Points on a hilly landscape, in no order, each with its height.
From any point a climber takes the steepest step (rise divided by distance) to one of its 2 nearest points. It stops when none of these is higher. Distance is the straight distance between rows; heights are no part of it.
Z_363: .27 .07 .21 -.21 .10 .47 -.17 .15 -.11 .14 -.23 .33 .32 .26 .30 -.27 .19 -.54 .17 -.06 .66 .06  height 580
Z_279: .37 .00 .26 .15 -.15 .24 .23 .17 -.16 -.85 -.10 -.20 -.69 .00 .14 -.13 -.05 .57 .46 -.01 -.41 .17  height 387
Z_83: .07 -.20 .23 -.29 -.18 -.15 -.59 .15 .22 .55 .28 .02 .54 -.57 -.47 .22 .57 .02 -.29 -.07 -.15 .43  height 661
Z_377: -.12 .19 -.39 -.10 .02 .50 -.20 .08 .20 .21 -.23 .21 .07 .25 -.25 .00 -.09 -.07 .18 -.15 -.04 .13  height 414
Z_434: -.17 .14 -.32 -.10 .06 .37 -.34 -.07 .39 .55 -.02 -.11 .28 -.01 -.50 -.03 .00 -.03 .02 -.04 -.09 .28  height 543
Z_480: .02 .35 .13 .18 -.13 -.19 .01 -.15 .02 .28 -.23 -.10 .03 -.06 -.06 -.02 -.06 .30 .20 -.07 -.53 .13  height 748
Z_13: -.08 .01 -.18 .04 .04 .13 -.10 -.03 -.06 -.14 -.20 .03 -.16 .14 -.11 .13 -.25 .22 .15 .03 -.26 -.08  height 475
Z_420: -.01 .27 .25 .13 .05 -.41 .52 -.09 .12 .14 .33 -.18 .16 -.11 .34 -.25 .00 .02 -.03 .07 -.11 -.27  height 662
Z_411: .09 .42 .41 -.20 .20 -.07 -.10 -.13 -.58 .19 .03 .29 -.11 .15 .65 -.25 .20 -.29 .04 -.20 .41 -.17  height 798
Z_33: -.18 -.60 -.21 .24 .04 -.19 .05 -.03 -.19 -.40 .03 .00 -.40 -.06 .02 .05 -.27 -.13 -.21 .15 .13 -.01  height 252
Z_321: .15 -.17 -.01 .13 .03 .10 -.10 .03 -.48 -.34 -.09 .21 -.66 .11 .24 .21 -.24 -.14 -.03 -.13 .04 .17  height 518
Z_754: .14 .05 .08 -.09 .10 .24 .03 .28 -.15 .02 -.22 .55 .20 .37 .42 -.19 .18 -.38 .15 .00 .50 .02  height 539
Z_116: .13 -.18 .08 .09 .00 .13 .16 .24 -.45 -.62 .10 .22 -.56 .44 .42 -.01 .03 -.15 -.12 .02 .11 .23  height 591
Z_674: .01 .70 .38 -.11 .27 -.06 -.06 -.19 -.30 .22 .23 .15 -.06 -.03 .64 -.40 .31 -.15 .07 -.08 .24 -.21  height 755
Z_451: .11 .24 .35 .10 .28 -.21 .24 -.09 -.43 -.26 .38 -.03 -.40 .12 .66 -.27 .17 -.25 .01 .06 .38 -.18  height 26
Z_453: -.34 -.09 -.50 -.11 -.03 .09 -.15 .02 .28 -.35 -.33 .19 .03 .03 -.34 .11 -.22 .10 .00 .21 .09 -.20  height 599
Z_285: -.28 .08 -.34 .04 -.17 .20 -.03 -.02 .52 .16 -.15 -.07 .45 .05 -.44 -.14 -.03 .21 .03 .08 -.27 -.12  height 533
Z_619: .14 -.14 .14 .09 -.10 -.26 -.04 -.31 -.35 -.22 -.27 -.13 -.69 -.34 .12 .20 -.25 .30 .11 -.17 -.22 .16  height 446
Z_467: -.14 -.17 -.43 -.08 -.05 .23 -.05 -.11 .52 .22 .19 -.23 .48 -.02 -.39 .13 -.03 -.01 -.13 .02 .16 -.23  height 430
Z_288: -.37 -.30 -.33 .00 .09 .31 .03 .18 .01 -.85 -.31 .02 -.42 .19 -.30 -.10 -.27 .09 -.03 .31 -.06 .01  height 827
Z_199: -.14 -.02 -.19 -.05 -.16 .01 -.12 -.01 .44 .54 .35 -.24 .57 -.21 -.39 .12 .32 .15 -.27 -.18 -.25 -.05  height 692
Z_492: .03 .12 .02 .17 .00 -.50 .50 -.07 .18 .15 .45 -.26 .27 -.20 .13 -.02 -.03 .13 -.17 -.07 .02 -.41  height 581
Z_847: -.20 -.54 -.24 .12 -.03 .09 -.06 .05 -.12 -.46 -.07 .12 -.30 .13 -.15 .19 -.15 -.19 -.34 .15 .29 -.02  height 220
Z_362: -.05 -.19 .00 .14 -.03 -.31 .04 -.27 -.17 -.29 -.14 -.35 -.52 -.33 -.12 .26 -.38 .38 .04 -.04 -.22 -.03  height 405
Z_895: .08 .11 .09 .09 -.13 -.65 .31 -.17 .13 .29 .28 -.33 .30 -.32 .07 .02 .07 .36 -.15 .02 -.23 -.41  height 498
Z_372: -.08 -.13 -.36 -.19 -.09 .22 -.35 -.12 .42 .53 .08 -.16 .52 -.10 -.41 .09 .12 -.04 -.04 .00 .13 .08  height 494
Z_980: .18 .18 .28 -.07 .12 -.42 -.27 -.24 -.05 .57 .21 -.20 -.02 -.38 -.10 .08 .15 .02 -.12 .02 -.11 .41  height 641
Z_72: .02 .06 .23 -.20 -.01 -.03 -.51 -.05 .20 .68 .19 -.05 .37 -.33 -.36 .08 .35 -.02 -.27 -.01 -.18 .51  height 619
Z_561: .16 .07 .14 .02 .00 .22 .03 .37 -.27 -.10 -.12 .49 -.09 .47 .41 -.14 .25 -.20 .18 -.06 .08 .07  height 505
Z_216: .08 .15 .12 .19 -.04 -.13 .38 -.17 .13 .08 -.02 -.29 -.10 -.12 -.03 -.08 -.15 .27 .23 -.06 -.49 -.02  height 826
Z_730: -.25 -.05 -.23 -.02 -.05 .49 -.03 .24 -.21 -.90 -.11 .01 -.60 .24 -.33 -.10 -.26 .15 .07 .23 -.16 .08  height 737
Z_697: -.14 -.26 -.18 -.02 .05 .09 .22 .10 .27 -.05 .11 .16 .27 .21 .04 -.06 -.05 -.37 -.06 .10 .45 -.06  height 96
Z_897: -.10 .10 .13 .01 -.22 -.12 .00 -.10 .14 .04 -.35 -.07 .09 -.14 -.28 .12 -.12 .41 .12 -.04 -.70 -.07  height 689
Z_8: -.15 .01 -.29 -.01 -.25 -.03 -.07 -.07 .48 .38 -.01 -.13 .50 -.12 -.36 .03 .11 .27 -.13 -.06 -.43 -.14  height 602
Z_875: .02 .10 .09 .22 .15 -.03 .58 .20 .07 -.15 .38 -.01 .06 .34 .34 -.31 .12 -.24 .00 .04 .18 -.08  height 56
Z_537: .04 -.09 .16 -.13 -.24 -.30 -.40 .05 .14 .40 .34 -.04 .51 -.61 -.27 .31 .64 .18 -.31 -.01 -.31 .20  height 714
Z_768: .00 .14 -.12 .10 -.05 -.10 -.17 -.20 .17 .41 .16 -.30 .14 -.24 -.40 .19 -.04 .25 -.07 -.01 -.49 .25  height 634
Z_74: .28 .29 .42 -.27 .17 .09 -.24 -.01 -.55 .53 .00 .04 .02 -.03 .31 -.14 .08 -.41 .09 -.14 .45 .08  height 709
Z_843: -.11 .03 .03 .19 .08 .09 .27 .19 .24 -.10 .16 .18 .29 .32 .20 -.23 -.08 -.41 .06 .08 .27 -.07  height 73
Z_141: -.24 -.72 -.45 -.05 -.08 .03 .00 .04 .11 -.54 -.07 .20 -.08 .16 -.14 .09 -.07 -.30 -.22 .26 .52 .06  height 188
Z_983: .08 .50 .37 -.04 .06 -.34 .08 -.16 -.13 .53 -.15 .05 .12 .05 .37 -.29 .25 .02 .05 -.06 -.18 -.06  height 817
Z_651: .03 -.12 .12 .17 -.03 -.63 .27 -.13 .01 -.05 .05 -.14 .06 -.28 .19 .16 .08 .34 -.23 .07 -.10 -.49  height 420
Z_993: .22 .14 .27 .02 .26 .33 .12 .21 -.11 .08 .28 .12 .07 .32 .35 -.21 .15 -.43 .13 -.09 .65 -.06  height 12
Z_121: -.27 .29 -.40 .04 -.05 .27 -.18 -.09 .36 .08 -.16 -.07 .06 .03 -.47 -.07 -.22 .27 .12 .05 -.38 -.05  height 478
Z_982: -.06 -.48 -.11 -.14 .04 .09 .13 .21 .19 -.34 .02 .21 .14 .28 .08 -.09 .11 -.55 -.07 .16 .79 .06  height 127
Z_347: .21 .35 .27 .19 .16 -.29 .47 .03 -.25 -.25 .14 -.15 -.42 .04 .58 -.27 .09 -.09 .16 -.04 .09 -.03  height 35
Z_394: .14 .26 .11 .02 .03 -.23 -.04 -.20 -.10 .32 .13 -.31 -.08 -.22 -.11 .23 .05 .12 -.03 -.08 -.26 .31  height 686
Z_175: .03 .35 .26 .11 .16 -.47 .27 -.13 -.01 .27 -.01 -.07 .03 -.05 .30 -.08 .05 .09 .16 -.11 -.22 -.08  height 743
Z_838: .09 .16 .29 -.22 .02 -.33 -.45 -.11 -.07 .64 -.08 .02 .18 -.31 -.16 .16 .23 -.03 -.13 -.07 -.23 .46  height 603
Z_505: .14 -.12 .12 .08 .14 -.01 -.11 .20 -.45 -.33 .00 .30 -.45 .28 .47 .03 .06 -.29 -.05 .00 .23 .04  height 557
Z_282: -.22 -.72 -.19 -.11 .04 .09 .11 .19 .03 -.55 .04 .22 -.10 .31 .09 .06 .18 -.54 -.32 .30 .73 .23  height 154
Z_438: .18 .14 .02 .07 .01 .18 .07 .24 -.12 -.07 -.26 .34 -.19 .34 .22 -.04 .06 -.03 .27 -.12 -.21 .11  height 479
Z_435: .00 .18 -.07 .17 -.04 -.06 .29 -.15 .36 .07 -.02 -.45 .05 -.22 -.36 -.07 -.20 .45 .20 .00 -.59 -.07  height 730
Z_726: .28 .35 .37 -.18 .11 -.15 -.27 -.13 -.56 .33 -.09 .14 -.17 -.09 .46 -.07 .18 -.17 .15 -.16 .15 .06  height 750
Z_375: .13 .20 .31 .06 .23 .13 .27 .12 -.38 -.22 .43 .09 -.13 .23 .60 -.20 .21 -.44 .03 -.02 .47 -.07  height 20
Z_6: -.01 -.43 -.21 .11 -.08 -.30 .10 -.16 .05 -.32 -.02 -.19 -.15 -.26 -.17 .24 -.27 .31 -.09 .06 -.22 -.21  height 345
Z_700: .20 .22 .24 .27 .10 -.13 .60 .15 -.06 -.39 .34 -.06 -.25 .24 .42 -.21 .06 -.15 .17 .09 -.05 .02  height 44
Z_82: .05 -.29 -.12 -.12 -.01 -.10 -.24 .01 .08 .26 -.22 .09 .31 -.10 -.02 .16 -.08 -.27 -.14 -.09 .54 -.18  height 246
Z_823: -.19 -.18 -.26 -.12 -.12 .14 -.30 .02 .06 -.05 -.36 .23 -.15 -.02 -.23 .24 -.27 .02 .04 -.01 -.05 -.09  height 523
Z_410: -.03 -.29 .00 -.01 -.14 -.44 .20 -.02 .11 -.15 .00 .12 .24 -.10 .03 .19 -.05 .21 -.26 .04 .03 -.41  height 356
Z_636: -.11 -.22 -.38 .03 -.13 .04 .26 .00 .40 .13 .36 -.22 .49 -.18 -.28 .21 -.16 .06 -.19 .02 .12 -.34  height 369
Z_329: -.09 .49 .33 -.09 .15 -.28 .05 -.15 -.17 .37 .16 .12 .26 .01 .42 -.31 .23 -.16 -.04 -.03 .15 -.13  height 759
Z_872: .13 -.43 -.20 -.36 -.08 .10 -.42 -.19 .11 .29 -.32 .04 .47 -.29 -.26 .15 .00 -.41 -.17 -.02 .72 -.11  height 202
Z_889: .24 .18 .47 -.32 .12 .33 -.44 .00 -.35 .67 -.19 .06 .33 -.08 .10 -.23 .09 -.34 .05 -.12 .45 .10  height 672
Z_396: .07 -.09 -.02 .05 .11 -.04 -.06 -.10 -.38 -.33 -.13 -.13 -.72 -.15 .19 .23 -.32 .09 .11 -.16 -.10 .22  height 480
Z_946: -.08 -.41 -.16 -.15 -.06 -.22 -.07 .00 .01 .05 -.17 .16 .28 -.16 .02 .25 -.05 -.04 -.25 .01 .14 -.38  height 301
Z_15: -.06 .18 -.05 -.02 -.13 .31 .11 .15 -.09 -.40 -.29 .14 -.23 .23 -.12 -.04 -.21 .28 .27 -.03 -.30 .06  height 441
Z_127: -.16 .35 -.34 .06 .05 .51 -.25 .01 .11 .15 -.05 .01 .00 .27 -.39 -.06 -.22 .13 .16 -.05 -.39 .09  height 444
Z_842: -.07 -.12 -.08 .13 -.08 -.34 .16 -.21 .16 .01 .16 -.38 -.04 -.32 -.23 .32 -.18 .37 -.08 .11 -.38 -.27  height 293
Z_546: -.34 -.31 -.43 .00 .05 .25 .03 .06 .28 -.55 -.21 .19 -.16 .27 -.28 -.01 -.17 .01 -.05 .32 .16 -.02  height 700
Z_873: .11 .10 .19 .04 -.11 .22 .18 .16 -.14 -.70 -.26 .07 -.49 .18 .10 -.08 -.25 .50 .31 -.01 -.44 .03  height 413
Z_454: -.04 .06 .06 .07 -.02 -.01 .13 -.17 .19 -.20 -.31 -.20 -.10 -.11 -.42 -.03 -.34 .53 .24 .03 -.50 -.08  height 749
Z_665: .08 .18 -.16 .00 .03 .49 -.11 .21 .06 .09 -.30 .36 .07 .40 .02 -.06 -.01 -.13 .31 -.15 .06 .08  height 445
Z_388: .20 .03 .27 -.20 -.03 .45 -.22 .01 -.02 .50 -.24 .12 .45 .07 .07 -.34 .10 -.51 .14 -.02 .63 .03  height 625
Z_29: -.02 -.01 -.21 -.01 -.08 -.18 .12 -.14 .25 .20 .31 -.38 .32 -.33 -.20 .34 -.03 .13 -.11 -.01 -.14 -.30  height 310
Z_281: -.14 -.47 -.13 .18 .00 -.20 .17 -.03 -.08 -.55 .09 -.21 -.42 -.12 -.15 .17 -.31 .20 -.22 .09 -.04 -.14  height 295
Z_110: .03 .06 .07 -.04 -.24 -.33 -.17 -.15 .20 .48 .19 -.21 .60 -.34 -.22 .22 .35 .20 -.22 -.07 -.28 .03  height 802
Z_21: .02 -.31 .05 .16 -.09 .27 .12 .34 -.32 -.70 .01 .01 -.63 .33 .15 -.05 -.02 .09 .09 .05 -.07 .24  height 632
Z_93: -.01 .15 .02 -.07 -.04 .17 -.41 -.02 .22 .62 .00 -.05 .39 -.05 -.38 -.08 .19 -.05 -.08 -.14 -.24 .50  height 585
Z_267: -.01 .06 -.15 .06 -.02 .50 -.02 .25 -.21 -.63 .10 .01 -.67 .26 -.02 .05 -.16 .08 .17 .05 -.13 .18  height 679

For each start below, name the point where the climber stops.
Z_82 -> Z_983
Z_362 -> Z_288
Z_873 -> Z_288
Z_451 -> Z_6
Z_127 -> Z_110
Z_982 -> Z_6
Z_561 -> Z_411

Call two points neighbours if one is among the 2 nearest of the other. Go from one point of each pair to the other, from neighbour to neighbour, staying as high as possible. Name the lowest point that can't be avoided.
Z_110 / Z_411 -> Z_377
Z_216 / Z_454 -> Z_435
Z_6 / Z_394 -> Z_842
Z_411 / Z_983 -> Z_674
